Points, in no order, along strands that fork, close into loops and pass close to each other.
(in the rows, 128 means zero)
Points whose rows are less than 162 apart are linked; no others are. Some points are linked to none.
Z766: [ 79 125 111 121 162 137 106 113  91 100 129  80 133 133  94 112 139 130
 123 158 158 128 144 150 127 111 145  78 156 154 142 174 117 148 134 136
 122 129 107  79 115 129 191 140 108 110  90 152 137 148 151 116 126 139
 134 123 171 121 128 160 121 110  87 134 106 132 111 137 111 143 118 164
  90]
Z94: [106 124 130 148 158 206 157 126 154 157 107  95 102 171  63 151 147 119
 128  91 132 123 148 170 149 119 144 144 130 102  96 132 118 149 143 105
 161 135 142 115  15 122 157  79 183  97 115 165 111 168 168 169 139 165
 131 168 188 163  87 159 188 158  87  85 117 111  79 144  53 166 189  68
  94]
Z655: [ 78 120 137  98 118 125 115 108 110 112 137 107 156 139 128  86 163 169
 124 180 144 115 175 168 118 100 166  65 141 114 152 157 122 167 128 128
 119 148 141  57 166 107 160 150 126  62  93 138 151 112 137  40 117 158
 146 180 134  64 124 135 105 118 122 150  98  90  64 127 160 143 126 142
  95]
Z539: [105 156 124  89 105 103 121 126 108 110 147 111 142 109 146 116 129 156
 108 178 145 128 126 122 122 155 134  90 105 118 141 134 136 125 114 121
 130 132 142 113 198 145 120 128 109 118 112 116 136  94 107  82 104 136
 108 137 111 116 147 127 120 114 143 168 128 127 129 124 176 103 110 148
 132]
Z193: [170  78 125 108 123 132 119 171 122 105 135 198 140 100 162 110 138 152
 150 141 100 102 110 121  94 158 117 174 113 143 112 111 132 130 106 158
 147 153 149 150 147 109  91  88 147 141 155 103 132  73  92  88 113 167
 145 112  91 112 107 128 154  81 167 148 176 110 164  90 164  84 124 131
 158]
Z294: [238  40 109 152 141  76  73 141  76 125 126 185 146  76 184 139  76  86
 164 147  87 122 109 132 106 113  89 185 167 171 155 129 128 124 110 136
 159 125  95 121 107 127 162 126 130 172 199  97 125 113 101 112 165  87
 148  73  95 122 126 103  81 102 137 142 137 157 161  45 137 112 109 135
 185]
Z8: [122 135 118 147 119 157 187 102 198 173 105  96 111 152  98 118 133 134
 111  57 146 171 144  83 126 139 165 123 106  71 125 148 143 159 153 101
  98  98 138 164  98 133 115 115 152 138 136 145 105 184 178 208 104 134
 123 114 136 132 120 126 172 173 113  68 150 120 167 186 104 171 186  95
 129]
Z53: [177  90 150 137 111  87  87 151  82 124 165 181 152  90 182 143 106  87
 145 152  82 115 119 162 145  97  97 168 152 147 145 111 113 113 105 131
 131 151  98 103 129 108 119 135 115 135 157 100 129 122  84  92 163  97
 147 135  85 115 140 103  62 127 143 153 102 129 106  64 142 108  97 137
 185]
Z924: [152 101  94  81 131 118  85 162  95 103 129 156 115 112 153 100 147 169
 161 163 107  95 126 117  78 164 148 123 143 181 130 144 154 149  98 162
 170 159 165 132 185 133 111 102 143 116 134 122 139  57  87  50 108 192
 145 102 134  88 119 152 151  78 164 180 166 104 147  86 202  72 123 162
 146]
Z189: [139 171 109 115 114 103 152 120 134 113 117 123 122 116 135 137 113 129
  95 139 161 150  98  84 126 153 110 123  89 123 120  94 138  76 136 125
 123 106 125 168 183 178 104 136 102 163 127 114 129 129 122 158 114  82
  86  89 120 177 154 111 135 118 143 130 145 173 185 147 140 109 110 132
 142]
Z792: [161 104 150 169 167  92  68 136  87 129 130 109 141 115 144 169  68  52
 145 148 114 108 133 167 158  68  63 171 186 212 144 110  93  91 131 137
 137 136  78 135  67 148 154 168 121 149 145 125 126 137 101 119 200  81
 125 120 168 176 161 125  67 141  89 148  61 173  75  97  87 144  81 154
 130]
Z696: [ 68 165 125  84 163 109  93 116  67  75 132  71 131 113  97 110 136 148
 114 171 171  99 139 123 136 119 151  59 162 189 158 157 113 116 139 155
 142 139 123  88 164 175 194 178 100 129  95 132 127 135 121  96 134  97
 103 119 176 125 165 149 113  89  73 157 112 172 110 126 164 124  88 173
  91]
Z916: [159 114  89 118 101  76 130  73 105 157 148 117 125 122 158 109 108 121
 130 143 152 168 111  83  96 162 128 103 145  84 164 168 164 165 106  87
 133  90 141  87 186 129 145 149  97 118 104  98 120 118 143 121 111 103
 136  69  92  99 159 100 119 136 151 126 127 102 177 146 155 141 144 134
 132]
Z663: [ 92 184 107 129 156 146 162 100 144 133 100  84  86 137  73 158 121 123
 118 103 167 146 127 109 154 130 144 134 102 125  89 110 116  83 190 136
 128  99 104 172  80 170 131 142 126 140 100 150 139 167 168 195 130 102
  71 100 183 178 117 153 156 143 107 114  98 187 145 170  99 127 127 116
  85]
Z255: [134 142 101 126  93 102 181  97 172 155 127 109 135 126 136 113 131 141
  77  95 167 171 118  53 108 173 137  92  96  70 129 137 169 138 140  87
  92  96 154 164 173 147 104 143 117 138 131 110 113 146 147 185  90  99
 105  83 104 131 153 101 152 158 143  93 163 145 198 182 147 163 154 115
 143]
Z849: [121 132 198 164 143 113  86 127  98 147 158 119 148 132 144 177  98  66
 129 146 124 108 161 200 193  81  85 147 166 171 148 106 112 103 112 121
 131 135  78  92  76 121 127 180 117  95 141 129 129 141 102 105 191  92
 155 177 139 159 143 125  62 156 102 117  57 133  44 118  79 154 105 141
 117]
Z132: [147 111  55 146 167 122 120 102 114 130 108  99 107 130 115 145  99  80
 136 106 165 158 112  89 104 137 116 137 150 152 138 162 129 128 142 131
 141  89 111 130  93 153 176 145 110 160 137 151 141 163 178 183 138 110
 112  57 160 180 138 129 128 129 111 116 108 152 167 165  85 128 132 145
 122]
Z87: [139  95 102 144 154 186 161 160 183 136  93 130 102 169 104 112 150 145
 155  61 104 122  99  84 100 132 148 162 120 138 103 153 123 155 133 122
 119 118 165 164  79 110 145  80 189 149 163 146 118 149 186 198 113 180
 132 111 137 146  97 139 194 149 120  82 184 109 174 140  75 131 183  85
 117]
Z516: [101 107 137 103  99 168 152 158 150 114 111 132 140 159 123  99 169 195
 130 130 106 111 116 105  94 139 179 109  98 106 115 144 140 162 125 132
 118 164 185 149 159  96  92  81 157 112 122 128 129  96 121 111  81 204
 138 156 112  82 106 149 173  97 153 148 187  90 124 124 172 128 144 127
 123]
Z314: [168  97  84 104 141 106  78 117  72 121 139 142 129  90 171 113 103 111
 149 153 118 121 119 104  94 143 118 126 156 157 154 144 138 132  97 135
 149 126 125 109 164 149 146 132 105 144 137 113 121 104 101 102 129 128
 139  79 112 118 152 119 110  91 133 156 133 127 162  84 164 107 103 157
 159]
Z974: [180 104 158 120  81  71 101 150  83 132 188 190 154  86 190 147 113 103
 143 166  97 108 122 163 153 114 102 175 147 113 160 120 118 117 101 121
 129 159  90  92 176 111 101 151 113 125 145  87 136 110  67  68 165  91
 142 153  68  97 161  95  51 133 165 161  92 129  86  56 165 100  90 144
 200]
Z119: [124 190 169 143 144 158 111 145 150 145 115 149 115 144 104 185 121 115
 130  86 104 115 138 180 196 127  77 186 100 164  81  31  84  52 148 158
 145 117  92 175  85 150  75 156 128 129 154 135 151 127 122 162 180  97
  87 175 145 175 125 137 134 137 123 128 106 177  77 123  85 119  96 127
 102]
Z54: [174  87 153 138 112 132 149 170 151 116 127 221 149 104 169 113 146 147
 145 110  85 101 104 118 106 147 108 188  92 111 103  93 127 115 104 157
 137 138 143 166 133  90  80  75 163 159 169  94 137  86  90 108 112 157
 139 128  71 123  98 109 162 116 177 122 179 112 165  94 156  91 131 116
 162]
Z758: [216  94 118 158 132  70  79 135 114 128 114 173 131  96 177 162  64  61
 154 122  97 126 107 119 137 108  70 187 140 175 130  86  95  74 135 137
 162 124  78 177 104 144 128 135 119 193 200  99 134 138 101 144 176  53
 108  81 110 169 142  97  77 131 134 133 131 205 144  78  97 113  96 129
 175]
Z102: [ 80 133 142 106 114  89 116  88  95 122 158 108 159 118 144  95 150 148
 121 178 156 117 169 163 132 103 153  71 144 104 174 160 130 159 126 110
 114 139 128  46 185 119 169 172 112  72  90 123 139 123 129  45 135 120
 140 179 124  76 137 123  77 137 116 151  74 101  71 124 160 142 127 148
  91]
Z761: [ 94 119 153 153 149 197 159 116 140 153 122  88 115 177  55 160 156 112
 117 112 135 123 168 197 163 114 141 126 122  89 104 130 120 164 136  99
 155 142 123  88  15 112 155  92 165  79 104 166 108 158 153 138 136 148
 147 193 194 149  91 141 166 162  80  86 101 104  56 155  49 174 184  73
  95]
Z683: [140 144 117  70 109 113 105 162 105  97 141 147 129  99 159 121 136 176
 137 176 134  94 119 113 107 177 131 118 103 165 121 112 143 108 106 153
 158 160 157 146 206 160  84 100 129 122 133 111 141  71  77  51 108 166
 121 119 123 110 145 141 146  96 172 179 165 130 146  88 199  73 102 154
 170]
Z895: [130  87  89  98 108 130 136 121 125 141 125 115 121 156 130  91 134 163
 142 128 120 132 103  77  65 158 159 103 124 109 140 176 161 193 111 102
 119 127 187 117 158 105 119 105 133 115 112 123 121  95 150 111  93 169
 148  97 110  77 122 136 165 104 146 140 172  77 166 145 163 137 152 128
 127]
Z506: [ 78 130 110 108 106 135 163 108 142 136 118  78 141 141 103  92 143 166
 115 141 150 154 151 109 107 142 169  72 132  83 136 162 146 161 142 105
  95 127 148 118 149 115 141 129 111  98  80 153 116 129 144 127  82 156
 124 145 130  96 118 139 151 121 121 125 141 112 129 160 145 150 141 130
 107]
Z623: [149 125 173 115 127 147 123 208 143  78 125 211 136 116 147 130 147 157
 134 128  61  75 102 146 130 151 105 180  80 155  72  55 103  79 124 192
 132 165 137 194 149 121  67  86 152 160 157 106 138  78  79  99 130 162
 116 156 121 132  94 131 160 101 172 156 179 141 141  87 164  73  88 117
 148]
Z767: [125 131 105 133 185 145  96 142  98  95 116 108 117 130 102 153 110  91
 146 130 130 108 122 146 147 105 104 140 152 186 104 125  99 103 142 164
 139 130  95 144  80 158 155 147 125 151 134 152 135 150 148 155 153 125
 123 106 176 166 125 151 111 113 103 143  97 172 112 121  77 117  97 152
 109]
Z802: [134  91  72 104 140 105  86  95  80 136 143 122 117 125 139  91 122 131
 157 152 122 119 131 108  79 144 156  98 161 135 162 175 157 188 102 113
 145 132 163  67 172 114 169 136 112 106 109 122 123  90 142  80 130 168
 151  89 117  73 134 129 114  98 127 159 124  81 144 114 171 124 127 163
 126]
Z203: [ 82 130 118  92 164 131  90 120  83  88 135  87 144 121 111  95 145 153
 122 172 158 106 150 144 111 113 153  57 164 171 153 166 123 147 126 147
 137 140 136  69 151 138 189 158 105 107  95 136 140 119 139  75 123 153
 124 126 167  97 140 148 114  86  98 160 115 130 103 122 149 127 107 172
  95]
Z332: [100 163 219 166 132 127 109 120 123 159 164 128 147 130 125 182 117  82
 112 141 142 123 171 216 211 105  97 139 127 128 139  87 120 105 122 113
 133 130  80  90  85 112  98 171 122  82 139 127 135 134  95 107 181  81
 146 196 133 146 131 123  69 159 109  96  65 129  33 130  78 149 118 121
 107]
Z330: [119  83 129 123 117 184 154 172 149 107 108 143 134 170 120  88 168 186
 145 108  93 105 100 101  84 137 170 133 110 125 113 151 140 170 124 138
 119 156 184 151 131  78 104  66 175 135 132 126 120  90 136 135  89 210
 156 137 117  89  90 142 190  99 153 131 199  77 155 124 144 127 158 117
 130]
Z926: [117 193 140 153 113 108 140 112 156 144 136 131 113 126 122 164 108  87
  97 118 143 153 134 138 169 131 101 149  89 110 121  75 121  68 148 126
 126  93 101 169 131 147  88 152 113 155 123 128 144 154 124 165 142  71
  96 129 129 176 134 114 106 159 134 112 104 174 131 157 121 130 118 117
 125]
Z631: [146 132  77  98  93  63 158  75 122 164 142 102 127 133 149  99 113 154
 132 134 155 160 103  56  89 182 144  76 127  79 153 174 189 166 109  76
 116  90 175 114 214 141 120 138 103 106 100  94 110 114 141 114  89 112
 132  73  89  78 161 111 137 144 162 125 145 104 185 147 174 141 162 134
 131]
Z654: [167 115 181 139 114 146 151 198 163 115 125 229 153 117 166 118 152 158
 143  94  60  82  98 134 117 131  96 198  68 127  85  58 114  92 109 168
 129 139 143 195 127 100  60  61 164 168 173  95 147  88  75 106 121 167
 116 155  87 124  85 118 183 130 176 121 186 117 153  89 141  77 125 111
 155]
Z995: [131 138 146  88 112 126 100 181 113  79 144 168 137  99 153 119 152 163
 131 171 105  84 119 148 133 154 125 126 104 162 107  97 110 104 112 173
 150 176 133 154 180 143  85 113 132 127 139 118 142  71  80  65 115 155
 118 149 124 119 126 134 135  96 169 185 158 127 116  89 182  78  91 134
 154]
Z518: [203  50 143 148 141  80  67 156  67 121 151 172 155  81 177 140  85  82
 155 162  77 106 124 168 125  81  90 183 177 183 148 126 116 127 102 138
 148 149 103 101 101 109 155 130 138 151 169 102 120 116  90  89 180 107
 156 110 103 113 129 117  57 119 121 166 103 134 114  44 137 114  93 139
 184]
Z346: [108 140 153 115 169 112  61 148  70  71 127 102 129 104 110 135 112 110
 128 156 143  84 127 129 152  94 115 104 168 235 133 117  97  91 127 169
 123 154  91 138 143 184 172 176 111 140 117 138 136 126 104 102 160  88
 100 113 166 141 166 134  98 101  90 167 100 181  88 101 134 116  53 166
 126]
Z66: [138 169 129 142 101 106 163 120 165 141 127 142 121 118 140 137 118 118
  82 111 146 164 122 111 136 146 110 141  76  93 120  96 137  93 131 115
 119 105 132 169 161 144  97 135 113 163 135 114 132 147 126 164 114  90
  96 107  99 164 139 102 124 147 147 107 140 154 172 163 134 126 124 112
 146]
Z14: [109 121 118 127 110 160 179 111 176 157 103  97 123 155 107  98 144 153
 107  84 136 158 124  77 102 144 163 105 109  76 129 162 146 170 142 101
  88 118 155 154 130 113 110 109 139 130 126 140 100 157 164 183  89 151
 136 121 117 113 121 133 168 150 126  92 169 107 173 169 118 156 164 108
 122]
Z19: [107 118 165 150  70 161 185 106 175 165 119 147 135 170 126 109 154 167
 135 106  96 135 142 133 117 112 170 119 122  39 146 141 145 191 115  91
 100 136 166  96 127  54 103  97 174  87 112 135  99 137 131 135  95 168
 192 203  83  62  94 111 136 163 134 106 142  40  90 150 134 160 195  97
 127]
Z770: [173  93  41 152 174 101 105  89  88 127 110 110 116 115 131 142  85  61
 145 105 146 152 111  64 103 129 103 144 171 172 155 155 130 122 132 128
 157  90  93 132  90 170 195 158 101 183 155 141 140 163 167 178 155  92
 116  39 157 179 153 114 108 121 105 126 108 167 174 140  88 128 119 158
 142]
Z175: [145  88  74  89 149 124  78 130  77 119 131 130 114 122 141  88 136 146
 160 157 105 102 128 110  67 156 158 106 159 171 149 171 160 175  98 145
 160 140 167  98 169 121 154 119 128 114 121 129 127  72 123  67 123 188
 149  80 137  76 128 145 137  77 133 167 146  94 151 102 185 101 123 164
 132]
Z157: [ 96 136 109 133 182 142 112 122 103 108 120  83 112 137  87 147 122 109
 132 146 159 124 132 148 138 108 135 115 150 162 116 153 110 129 148 145
 133 121  99 112  82 140 172 138 117 124 113 162 136 161 167 146 134 127
 131 113 181 156 120 159 121 124  90 125  91 150 112 140  86 138 122 149
  91]
Z48: [ 77 212 202 117 137 156 127 160 160 112 122 132 135 134  92 146 152 147
 105 150 140 117 143 186 189 110 119 115  85 140  80  74 105  81 143 154
 112 135 101 160 143 133  90 140 121  99 119 132 143 121 109  99 136  93
  99 205 143 142 121 135 121 141 123 127 133 156  75 146 123 127  89 122
  96]
Z772: [ 80 152 180 126 103 101 119  87 110 130 160 118 159 119 135 124 147 133
 113 172 154 126 167 191 161  95 137  85 139 105 164 146 121 140 121 111
 100 132 104  50 143 108 144 177 102  68 100 124 137 134 120  72 139  96
 158 191 127 100 127 128  68 151 115 122  60 101  55 129 130 152 118 140
 102]
Z51: [173 146  94  98 122  93 110 126  94 118 134 138 124  88 171 122 106 127
 129 153 146 124  99  81 109 173 110 119 130 147 144 120 144  98 105 125
 151 113 124 137 202 184 116 125  83 149 135 109 130 103  98 103 122  99
 116  76 107 139 174 108 124 100 151 147 143 157 178  96 176 100 106 152
 178]
Z452: [166 107 104 150 172 107  81 134  96 114 116 117 118 120 127 161  80  61
 155 122 113 111 122 133 147  90  77 169 163 198 118 104  91  83 150 150
 146 125  88 164  74 163 146 151 121 170 154 130 131 147 133 162 178  95
 108  94 166 181 144 131  96 132  99 146  84 188 109 106  76 124  87 148
 125]
Z117: [ 97 158 135 115 143 145 109 148 122  84 134 125 128 120 111 131 145 133
 119 162 133 121 123 148 138 125 126 112 120 153 103 117 105 105 130 165
 121 140 121 146 141 137 123 132 106 133 125 140 140 119 125 113 122 132
 112 144 141 143 125 136 123 106 124 152 134 146 123 127 123 108  93 145
 116]
Z93: [ 99 113 116 104 119 146 134 125 129 114 116 106 136 144 121  94 147 170
 127 152 132 136 128 118  91 143 162  83 122 112 130 163 140 160 122 122
 119 147 169 117 153 105 135 115 128 106  96 137 131 100 138 103  91 183
 126 134 128  87 119 147 155  94 132 154 159 100 137 136 153 131 129 140
 113]
Z414: [ 84 126 158 123  90 204 194 121 176 160 114 117 125 181  98  92 178 183
 121  99  95 136 142 122 114 123 191  96 116  50 129 141 141 173 137 110
 100 139 163 122 119  72 106  88 172  98 113 150  92 140 144 153  86 186
 182 208 118  63  92 140 167 153 118  91 170  58 105 150 127 163 192 110
 125]
Z358: [ 97 147 148 115 192 140  79 145  86  72 113  85 119 130  92 160 120 112
 150 147 142  92 133 150 169  87 112 118 161 229 100 117  92  86 158 173
 124 142  83 146  99 174 169 167 128 128 116 147 149 143 136 132 163 100
 108 115 181 161 148 148 112 115  87 150  87 189  82 120  91 122  72 162
  92]
Z977: [203 114 126 105  79  70 124 140  91 144 180 184 137  86 195 140 104 117
 145 155 121 117 106 124 141 158 101 165 134  96 158 126 138 110  99 123
 149 138  99 102 204 143  87 130 108 135 156  84 137 100  76  72 145  83
 134 124  59 108 172  96  78 120 183 145 119 136 127  69 180  89 106 136
 206]
Z317: [115 151 113 158 128 128 185  84 183 181 118  81 108 137 102 138 109  97
 107  77 167 183 159 103 135 135 151 113 130  65 138 154 153 150 165  93
 108  88 115 136  72 127 141 130 134 125 115 150 110 185 172 193 117 121
 119 100 163 144 120 118 148 170 102  67 103 128 139 195  98 173 181  94
 120]
Z563: [124 133  83 155 159 132 151  96 156 155 100  86  98 138 101 144 104  89
 126  92 176 164 127 102 124 133 136 131 137 118 133 162 133 142 156 110
 133  90 115 132  62 134 168 129 133 135 121 153 132 179 192 193 134 123
 111  81 169 178 116 135 140 147 104  98 102 138 154 183  80 147 159 115
 111]
Z925: [ 88 174 207 153 103 111 122 109 128 149 167 130 152 128 123 156 138 105
 104 157 145 140 170 202 189  97 118 104 127  93 146 117 125 122 120 106
 106 127  98  70 112  98 113 166 104  72 112 130 131 134 103  93 151  86
 158 205 123 124 124 128  67 163 116 100  67 113  48 138 103 149 132 112
 108]
Z416: [ 86 173  87 109 162 157 162 114 141 112  85  84  86 144  70 147 131 151
 116 100 172 148 116  85 132 134 157 116  98 147  70 120 124  84 194 145
 117 114 129 179  92 183 153 127 129 143  92 155 137 164 174 206 120 119
  66  87 178 178 112 161 176 129 118 114 130 191 173 163 102 118 122 118
  80]
Z908: [100 149 169 144  63 142 196  92 185 174 137 140 146 156 129 110 158 169
 112 101 108 155 169 136 144 120 164 102 113  16 142 128 152 172 130  81
  77 131 147 112 157  80  93 125 146  81  97 136  96 141 109 137  85 142
 176 209  85  68 114 115 128 178 139  99 126  58  83 159 150 170 192  85
 141]
Z572: [149 166 121 109 124 124 131 148 130  89 122 153 106 112 132 138 116 130
 112 136 127 123  95  97 123 156 105 142  95 148  91  74 116  73 130 154
 125 135 125 185 173 177  97 126 104 167 138 124 129 109 110 143 126 107
  87 105 128 172 143 120 138 102 149 142 153 170 178 123 140  88  82 134
 144]
Z160: [140 113 138 146 108 127 146 135 157 134 134 156 133 121 149 128 139 129
 121 120 123 146 117 124 116 131 122 149 106  89 130 125 131 140 110 121
 116 125 146 132 136  96 106 108 126 139 135 121 135 125 123 135 114 138
 140 135  89 130 126 112 129 133 148 118 146  99 151 144 136 125 137 112
 140]
Z550: [130 137 163 103 129 150 106 199 129  65 130 183 132 110 135 134 155 161
 130 153  81  81 118 148 136 146 115 142 107 171  74  75  95  90 125 197
 139 180 130 176 154 132  82 112 141 138 150 116 140  78  87  87 125 159
 122 154 135 124 110 137 141  89 165 175 167 132 121  93 162  76  78 127
 140]
Z288: [ 87 107 120  96 144 140  90 129  97  99 130 104 150 139 113  88 172 165
 132 173 141  96 161 173 101 104 173  61 156 160 148 165 126 172 126 150
 147 159 152  60 156 105 168 140 135  82 101 140 154 106 141  41 125 182
 140 148 156  66 123 150 120  86 106 166 120  93  77 114 161 125 118 154
  93]
Z469: [140  65 130 150 131 183 170 183 161 122 107 161 127 163 120  87 161 162
 162  85  77  94  92  97  80 122 151 158 124 128 118 152 135 171 104 127
 120 135 174 142  98  61 126  55 202 135 148 128 110  96 151 151  97 205
 172 137 113  89  71 125 189 113 136 110 193  66 151 119 118 124 172 107
 137]
Z987: [133 145 142 150 155 167 117 164 147 129 121 150 116 148 100 165 129 105
 143  92  93 103 135 176 172 120  83 185 118 158  79  61  87  88 138 160
 150 129 111 156  62 126 104 126 140 132 156 138 141 131 135 154 170 129
 116 167 153 170 102 145 142 129 118 129 112 154  91 115  72 115 119 117
  86]
Z818: [148  85  75 120 132 128 137 115 129 134 116 112 113 142 127  98 123 137
 139 119 139 148  94  74  71 159 142 114 141 124 141 177 157 180 106 113
 122 110 165 117 127 116 145 113 113 137 126 126 117 109 165 145 102 141
 142  69 120 117 131 125 160 108 139 123 178 102 201 152 131 140 140 123
 126]
Z226: [ 85 147  85 102 155 164 166 126 148 110  90  83 107 151  74 118 140 164
 111 107 164 150 114  83 104 139 171  93 117 132  91 155 145 131 173 133
 102 134 138 161 112 155 154 115 124 127  89 154 117 157 171 186  99 148
  84 106 161 149 116 158 185 123 119 114 157 153 174 158 108 130 135 127
  91]
Z905: [ 90 136 164 137 106 205 179 147 181 148 107 124 132 170  99 107 172 177
 113  88  92 133 132 128 123 113 172 118  97  73 114 126 133 147 138 121
  99 136 164 149 107  89 100  79 168 125 129 147  98 155 132 158  91 181
 152 195 120  93  96 148 180 150 123  88 178  87 119 146 121 148 183 104
 116]
Z736: [ 99 144 132 137 143 206 172 121 179 157 103  91 109 172  73 138 151 143
 127  69 117 137 139 142 142 117 166 139 107  97  97 128 130 138 159 115
 128 127 144 140  43 126 134  82 183 112 123 167 103 175 164 178 122 168
 120 176 168 142  97 159 206 166  95  77 145 115 109 150  67 167 198  77
 107]
Z932: [127 140 132 150  88  82 134  82 135 149 152 136 134 114 149 135 122 106
 110 134 149 180 134 137 137 123 110 124 131  74 162 142 144 139 124  87
 112 104 107  89 155 115 132 156 103 123 108 113 128 146 126 137 121  94
 141 127  93 127 143 100  81 160 147 119  84 104 131 156 135 145 141 116
 141]
Z812: [153  95  66 141 155 127 130 111 132 129 111 110 113 128 126 117 115 109
 131 109 151 157  96  78  85 150 123 132 142 144 135 163 137 152 119 124
 129 101 138 131 104 135 165 127 104 152 138 135 133 135 174 167 120 128
 126  59 133 157 130 122 147 115 127 110 155 125 195 160 107 129 138 132
 124]
Z209: [121 147 165 153  67 119 173 108 189 171 144 149 140 133 147 127 139 152
 102 104 116 165 151 137 148 122 141 127 100  35 138 129 151 149 120  76
  90 120 141 123 150  92  87 120 135 114 119 116 113 150 115 145 103 122
 152 168  69 102 121 108 117 174 149 102 129  83 117 155 146 156 175  86
 140]
Z757: [191 132 108 113  94  70 106 122  81 132 159 154 130  80 192 130  99 107
 132 149 140 132 103  98 140 156 100 137 139 123 166 122 139  97 105 112
 146 121  96 115 198 169 113 143  88 154 144  86 133 113  92  94 142  66
 121  88  78 131 187  98  83 117 159 142 111 157 151  76 173 104 103 144
 193]
Z661: [105 198 164 154 136 125 127 114 139 154 129 124 113 134  99 185 107  80
 108 104 145 128 145 166 196 127  98 160 102 139 119  59 104  62 157 133
 145  94  81 162  92 148  88 165 122 130 134 136 150 141 127 176 168  64
  89 152 154 181 142 128 110 154 113 115  76 181  85 146  98 143 111 129
 102]
Z689: [131 175  94 151 147 142 161 102 171 171  94  95  89 137  98 158 118 109
 127  68 159 147 130 121 147 129 129 149 105 116 106 112 115 102 173 126
 141  93 119 166  55 151 129 130 143 147 134 143 146 174 186 212 139 115
  80  97 177 183 117 141 165 155 113 102  99 168 149 173  77 139 154  91
 105]
Z381: [ 84 121 108 111 101 141 185  96 155 154 113  77 131 156 102  85 142 159
 114 110 148 162 138  77 100 154 168  69 135  68 139 174 160 173 152  87
  85 123 155 130 148 114 130 130 125 111  90 148  97 141 158 165  73 150
 136 129 124  95 119 136 162 142 120 103 155  98 151 173 137 162 161 120
 114]
Z293: [153 136 145 147  94 110 155 134 166 144 138 169 136 111 167 136 134 126
 107 111 125 152 113 119 135 145 110 159  89  72 126 103 133 118 113 112
 124 119 147 146 153 114  90 117 124 151 146 104 141 129 115 139 118 110
 127 119  64 147 135  96 118 154 164 113 149 127 166 143 138 122 139 101
 157]
Z667: [141 107 182 167 160  96  73 129  87 134 143 109 147 118 147 167  82  57
 139 156 121 100 151 185 175  60  68 155 191 211 149 116 102 102 119 139
 133 140  83 102  63 133 157 185 126 109 135 123 123 133 102  97 198  90
 140 153 152 164 160 130  64 148  90 131  59 150  49 101  88 149  83 158
 121]
Z467: [128 138 144 163  76  88 155  84 174 166 145 141 133 129 152 134 123 119
 109 113 142 186 149 139 137 124 119 124 129  45 151 139 150 161 123  74
 104 110 122  97 143 101 111 141 114 105 105 121 116 154 120 148 112 103
 153 142  86 104 129  99  94 173 148 107 103  88 128 169 135 159 167  93
 142]
Z264: [136 126 140 158 152 161 131 168 156 132 125 155 128 144 118 146 127 103
 144 105  95 115 136 165 150 114  93 179 121 136 103  97  97 116 119 147
 146 125 131 140  63 110 114 105 143 145 157 140 130 137 130 152 142 146
 133 155 135 159  96 138 145 134 126 118 127 124 114 124  79 118 147 115
 103]
Z319: [149 120 101 137  95  70 122  74 112 148 147 131 132 108 158 130 114 102
 119 138 157 180 118 106 119 138 111 118 150  87 166 157 151 147 114  87
 127  94 112  77 173 131 158 158  93 131 112 110 124 138 132 131 124  91
 140  92  88 123 159  95  82 138 150 124  99 111 152 147 147 139 139 136
 140]
Z595: [117 139 139 155 128 164 151 153 179 140 120 134 121 144 118 128 143 136
 121  95 114 137 128 145 134 112 129 154 108  98 109 119 122 127 128 134
 114 127 153 153  95 101 111  96 138 144 139 141 129 146 131 156 119 155
 120 142 117 145 108 131 154 138 128 108 148 116 137 145  99 128 148 107
 113]
Z994: [209  57  86 137 146  86  75 111  61 135 139 160 132  88 183 126  84  92
 156 141 110 133 121 110  99 125 104 153 182 165 167 145 144 143 103 126
 157 119 108  96 132 136 176 143 106 154 161 110 117 119 119 115 150 102
 157  61 107 120 152 102  82 105 124 144 125 127 166  68 142 127 105 147
 176]
Z40: [106 133 152 150 131 190 165 152 186 146 114 125 119 166  89 130 149 150
 125  95 100 131 131 150 130 107 147 148 111  95 104 124 125 144 128 120
 119 135 160 138  73  97 119  79 163 130 134 157 119 149 136 162 114 174
 145 178 135 124  96 142 171 144 112  96 160  98 122 137  89 144 176  98
 107]
Z596: [ 75 172 159  80 154 109  77 149  75  61 127  86 132 114 106 119 133 149
 118 169 162  78 133 138 151 113 132  66 159 225 145 127 106  92 136 167
 137 157 110 115 181 180 167 180 108 132 113 128 134 119 106  78 151  84
  94 131 166 121 167 139 109  91  84 169 106 182  89 117 164 119  54 163
 108]

A fork is a point with three links, a tip a point with one. Leave the first point through the second and follow the links. Name the first fork or tip that comes.
Z332, Z849 -> Z767
Z93, Z506 -> Z563
Z19, Z908 -> Z631
Z54, Z654 -> Z802
Z916, Z319 -> Z40
Z925, Z772 -> Z203
Z264, Z987 -> Z66
Z175, Z924 -> Z193

How many points has the smallest loop of links through each point below? Write - if it is on no loop.
Z792 -> 14
Z160 -> 9
Z346 -> 8
Z563 -> 11
Z518 -> 9

A piece is all that can be reached along the links. How many separate loops has the piece of each point below (a circle has one, a figure eight two, a Y none), and how many tips (points with one link)?
Z160 -> loops 1, tips 3
Z288 -> loops 2, tips 0
Z518 -> loops 1, tips 0
Z416 -> loops 1, tips 3
Z550 -> loops 0, tips 2
